Points on a hilly landscape, in no order, each with its height.
From any point a climber steps to the highest of the 2 points nearest to it. It stops when none of these is higher. Distance is the straight distance between rows; heights are no part of it.
losud (h 543): [140 135 189  98 159 133  73 112 116 182 118 168 137 104 135 161  50 139
 104 111 105 126 133 109  87]
pinu (h 477): [ 75 133 117  98 125  70 180 100 193 126 156 184 122  77  86 175 107 127
 171 158  45  80 128 113 161]
menul (h 423): [108 118 127 122 151 131 107  84 132 139 144 159 136 123  95 149 127 128
 122 151  90 133 139  97 114]
Bur (h 288): [120 106 126 117 145 129 156 140  99  94 130 107  78 149 147 126 175 187
 141 140 159 110 144  85 152]
Diz (h 574): [ 96 122 148 138 150 191  68 122  64 155 153 155 111 107 108 191  98 149
  91 153  92 135 113 130 152]
nesiz (h 558): [166  81 132 130 108 127 180 124 105 128  72 102 147 133 154  80 220  76
 135 128 181 141 145 192 115]
Lud (h 405): [ 40 152 164 142 174 153 100 109 124 168 163 130 108  97 111 155 115 155
 120 172  50 141 111 105 197]
Legot (h 251): [109 113  80 133 121 163 105 156 104  82 102 130 115 126 136 134 145 123
 126 154 167 145 118 151 115]
gopi (h 399): [156  97 137 144 165 158 139 123 144  67 130 116 134 153 135 134 112 164
 153 120 182 111  93  96 122]
Kigof (h 723): [153 166 131 151  81  97 129 110 129 192 142 153 115 107  85  97 127  73
 111  73  86 142 148 156 147]
Mabal (h 495): [157 122 128 167 112 113 103  85 101 164 138  94 117 129  84 136 120  63
  73  93  94 136 118 140 130]
ravo (h 172): [ 62 109 107 145 158 159 104 160  83 113 145 175 119 121 144 152 138 172
 132 179 121 132 131 133 173]
kedut (h 128): [172 101 133 175 114 185 111 174 104 134 133 122 131  71 147 145 127  92
 115  65 144 121  89 165 142]
Nodoz (h 197): [ 68 161 100 131 113 132  80 118 101 150 150 151 110 105  98 141 114 125
 105 160  68 159 144 142 159]
Rineb (h 436): [ 97 153  67 143  60 122 122 163 117 138 152 189 120 114 157 104 135 163
 134 169 139 169 165 204 150]
toka (h 277): [173 100 136 133  74 105 154 147 180 150 143 177 166 102 153  83  81 162
 180  96 140 149 135 170  98]
pode (h 443): [168  93 158 140 141 137  94  80  99 155 112  79 158 151  93 158 170  64
  59  90  94 111 132 127 104]
Bok (h 161): [105  84 111 167 132 168 102 154 120 124 164 193 144 103 136 145 102 169
 137 147 151 139 136 130 132]
lev (h 348): [155 109 171 121 141 144 125 132 110 123 128  74 147 130 158 163 155 116
 133  68 156  93 102 114 116]
zaseb (h 681): [115 124 171 119 163 156  62  92  94 142 126 130 105 108 118 190  85 119
  88 129 116 116 125  91 117]
gutop (h 347): [169 134 131 107 105 126 115 104 184 157 110 167 148  99 119 127  59 100
 126 121 103 116 113 113  92]
Kop (h 99): [135 135 106 144 131 156 152 188  61  96  75  79 109  93 160 128 188  84
  92  95 160 130  96 168 126]
Tipa (h 53): [119 165 115 116  92  84 149 155 111  99 128 118 122 154 146  95 133 118
 144 124 158 166 138 149 107]
vez (h 679): [129 175 155 126 112 139 153 189 128 134 147 153 126 132 156 130  74 201
 169  98 155 128 122 105 112]
Pag (h 346): [178 108  98 147 101 117 164 110 174 102 104 128 142 156 142  43 159  93
 149 132 184 140 132 173 141]
kena (h 576): [166 146 132 188  85 139 105 130 108 191 139 118  90 101  98 128 122  60
  91  80  96 146 111 155 167]
niki (h 566): [136 139 127  97 134  88 138 110 128 134 127  84 105 158 106 119 178 110
 127 107 129 119 159  89  95]
sapa (h 386): [ 60 152 150  90 167 112 102 103 130 150 158 146 110 117 117 164 106 181
 118 153 104 114 136  82 137]
pomer (h 424): [152 127 113 140 126 148  92 106 132 104 130  90 118 131 109 117 130  56
  92 123 124 144 127 158 109]
vugu (h 540): [152 153 153 145 161 115 143  82 153 168 141  95 116 154  93 130 165  85
 100 110  92  96 141  69 164]
nava (h 808): [123 138 102  82 119  57 153  95 148 140 131 155 132 125 110 108 144 145
 146 114 108 121 170 129 115]
vol (h 555): [190 146 155 128  96 106 127 128 150 191 132 134 140  96 128  96 110  77
 135  79 136 123 151 166 109]
Lin (h 475): [146 161 154 127 161 127  97 108 130 139 142  66  89 153  99 153 120  86
 100 108 102  85  98  78 150]
Loteb (h 276): [ 99 115  93 139 163 145 123 153 114  66 105 105 123 154 162 145 121 162
 131 174 190 128 103 143  77]
zeto (h 215): [111 178 123 129 100 143  93 148  80 166 144 128 123 130 108 172 110 134
  92 110 100 166 142 131 166]
febo (h 267): [131  80 123 115 147 102 136 113 161 110 139 148 167 123 139 102  84 194
 157 126 144 137 149 143  84]
sil (h 484): [ 92 120  61 158  83  95 170 166 132 106 150 156 122 119 137  93  92 185
 149 148 147 147 143 188 142]
mabe (h 411): [153  84 123 132 145 134 113  76 118 148  93  67 129 162 109 146 198  77
 106 137 121  93 135 105 105]
Nemim (h 299): [119 118 120 148 154 158 135 177  70  73 124 100 169 135 187 170 143 168
 134 124 176 147 104 127  82]
Mepo (h 331): [105  98 135 116 106 160 147 150  75 153 120 130 117 139 137 132 201 163
 136  97 135 136 161 143 160]
Zeru (h 401): [191 131 190 125 104 150 120 123 150 151 101  93 201 118 151 111 111  67
 121  69 170 134 102 151  80]
lusib (h 542): [159 144 144 104 134 114 122  70 169 145 122 119 165 163 107 111 119  91
 106 120 135 111 131  90  89]
raden (h 310): [150 100 145 125 139 148 144 161  80 123 120  94 100 150 136 124 204 129
 125 105 138 106 135 110 162]
gutil (h 634): [ 71 167 103  85 120 104 147 129 144  95 125 149  64 132 127 117 144 156
 143 200  68 129 157 144 181]
porib (h 494): [161  83 116 120  98 130 173 129 104  65  77  92 123 149 160  87 203 130
 154 141 186 122 152 154  99]
kefo (h 417): [154 139 141 125 110 127  90 145  87 119 121 109 158 131 150 148 113  86
 118  95 153 148 132 159  66]
Basu (h 556): [158 147 170 143  95 136 124 184 108 127 142 123 149 115 182 127  91 162
 160  96 157 152 129 151  97]
zal (h 309): [172 101  89 141  81 100 160 130 161 116 142 162 136 124 133  63 134 150
 172 107 157 138 157 176 134]
Nam (h 541): [132 141 119 124 133 107 149 114 182 135 133 151 107 129  87  96 112 106
 162 148  78 104 117 103 168]
Toti (h 461): [ 40 110 130  97 175  71 158 100 188 167 161 150 140  69  86 159 112 126
 157 198  40  61 128 106 152]
deses (h 390): [ 79 159  91 126  77 118 135 181  93 143 125 155 144 143 141 133 154 177
 116 135 154 179 157 164 157]
divap (h 355): [151 124  84 125 127 150  85  97 172 119  95 117 146 136 116 120 114  80
 101 167 155 128  91 145  96]
sus (h 238): [143 204 135 128  99 138 107 176  91 134 135 140 124 112 127 141  73 131
 102 101 123 163 110 134 133]
logen (h 385): [174 102 175 114 122 114 129 123 123 121 138 107 164 152 141 102 147 121
 153  76 158 120 125 129 109]
Rimik (h 478): [133 127 145 103 134 134 105 101 104 142 140 127 121 154 101 153 143 113
  94  90 109 122 166 113 100]
Sobo (h 349): [145 111 143  95 135 114 140 135 108 102 127  85 150 184 168 131 143 152
 161  99 174 136 129 131  74]
vilor (h 183): [ 78 127 103 137 126 156 102 148  83 135 119 139  80 123 110 140 169 133
 112 169  87 160 150 146 172]
lega (h 705): [104 174  90  81 105  62 158 118 144 111 143 127  89 151 107 115 146 121
 136 145  85 122 159 129 139]
nek (h 563): [139 156 143 144 154 153 127 173 131 122 148 157 124 125 142 145  66 176
 133 134 137 140  98  69 136]
nes (h 84): [129 146 110 130 108 132 145 158  70 120  83  90  84 119 120 120 183  88
  99 143 146 148 128 182 144]
zusi (h 301): [134 147 138 141 102 118 116 155 166 173 126 192 135  87 128 140  66 123
 155 129  93 140 120 142 110]
tuvez (h 289): [124  85 104 102 143  75 156 117 131  81 118 136 126 155 136 103 119 220
 159 129 148 136 146 114 103]
Fava (h 68): [139 152 127 128  82  99 150 127  79 146 132 106 126 128 122  99 173  85
 120 108 141 157 143 143 133]
bav (h 676): [147 133 109 109 118  75 171  71 171 129  97 121 141 167 116  87 181 100
 138 138 130 113 162 116 109]
Tol (h 381): [121 104 116 134 142 130 152  79 137 127  93 100  97 169 128 129 189 101
 113 184 114 100 163  99 130]
Lumu (h 396): [153 122  93 138 110 122 153  99 159 117  84  97 125 148 126  72 186  46
 124 152 159 106 105 133 161]
fudu (h 485): [173 124 167 138 100 130 121 167 137 126 139  90 173 112 185 115  92 103
 151  87 166 141 113 173  58]
Dil (h 247): [166  69 127 132  91 122 139 119 173 115 128 139 189 127 168  86  88 169
 159 127 168 141 129 191  77]
kud (h 266): [147 182 104 115  82 116 124 154 144 159 143 168 115 113 143 120  65 126
 135 102 126 165 133 139 133]
gili (h 352): [144 125 142  96 175 135 115  90 191 105 142 115 149 180 146 127  95 155
 141 141 173  95  83  76 106]
zeko (h 502): [150 134 127 172 129  98 145  67 154 161 103  65 129 158  70 118 162  38
  99 119 100 106 153  93 168]
vuvo (h 395): [114 126 179 146 177 175  86 156  82 115 150 135 150 113 148 181  73 183
 114 115 170 129  94 118  70]
bigi (h 535): [ 92 150  78 125 118 102 154 157 141  99 146 165 120 112 125 109  50 212
 152 162 110 155 138 134 142]
pafo (h 586): [ 76 138  93 125 143  91 178 136 145  77 135 152  80 139 125 113 107 200
 161 205 110 139 130 134 172]
tek (h 315): [111 105 114 100 175 105 142  92 173  86 141  94 103 170 152 117 125 181
 136 148 166 117 134  99 117]
dagiv (h 426): [ 35 139 139 124 181 123 106 122 154 126 168 159  99  90 104 132  90 142
 142 207  72 118 105 116 173]
meron (h 358): [154 107 119 159 127 153 162 107 127 125  89 113 107 142 102  95 213  65
 128 152 116 107 138 101 164]
Bisom (h 147): [146  86 141 163 134 191 108 183  97 125 139 167 127  93 148 165 112 145
 128 112 150 132 106 149 130]
tupa (h 445): [ 36 115 147 122 202 111 144  99 174 133 156 141 105  98 118 120 145 146
 157 204  56  86 139 108 163]
Let (h 515): [ 84 166 139 150 154 166  88 162  94 155 144 155 121  91 117 163  67 168
 115 155 126 149  95  93 143]
puzub (h 442): [154  71 115 137 143 150 148 121 134  47  99 108 145 151 151  88 167 150
 140 149 171 121 116 118 139]
Zomil (h 428): [168 118 154 131 134 136 133  78 216 155 117 157 182 153 105 114  66 101
 119 129 138 114  97  89  88]
Nemi (h 384): [ 72 115 154 136 162 174 108 125 105 144 153 127  91 122 102 175 155 137
 103 137  78 110 125 100 214]
Bamun (h 450): [170 150 123 139 137 125 158  93 185 122 100  83 141 170  82  77 162  64
 121 115 130 115 112 105 168]
Zofov (h 350): [ 70 184 119  71 121 100 133 121 146 138 136 162 125 111 102 155 106 175
 113 134  78 147 158 115 137]
Somi (h 500): [ 98 110 116 110 140  80 155 112 183 110 145 194 122 107 114 126  74 152
 160 155  76  99 118 109 142]
Pafig (h 449): [176 141 167  97 110  98 122  90 176 145 115  94 185 154 147 106 127  75
 133  78 154 115 138 128  79]
tume (h 113): [144 122 100 156 134 192 130 207  97 105 113 103 140  80 161 155 156 110
 112 100 146 128  64 153 142]
Doros (h 607): [141 156 130 143 122 138 135 131 145 155 140 128 116 142  96 109 152  94
 128 114  90 127 123 102 185]
suzur (h 319): [117 104 140 133 167 156 115 152  85  88 120  99 137 114 170 180 183 153
 120 100 154  98 105 102  93]
vogav (h 452): [151 126 180 125 164 166  82 147 110 133 104 138 150 109 161 168  60 124
 122 115 153 126 103 109  66]
nizi (h 357): [110 125 108 122 105 142 123 169  67 109 128 132 137 155 142 171 151 194
 129 123 156 148 154 129 145]

For each start below, name the point where the climber stops.
Zofov: nava
tuvez: nesiz
raden: nava
Lud: Doros

Call two points neighbours if one is among the 2 nearest of the other. Go from one point of each pair to the other, from neighbour to neighbour, staying as high as possible. Name the lowest point that can't be avoided.
Doros and nesiz: Pag
vez and zaseb: Let
lusib and Kigof: Pafig
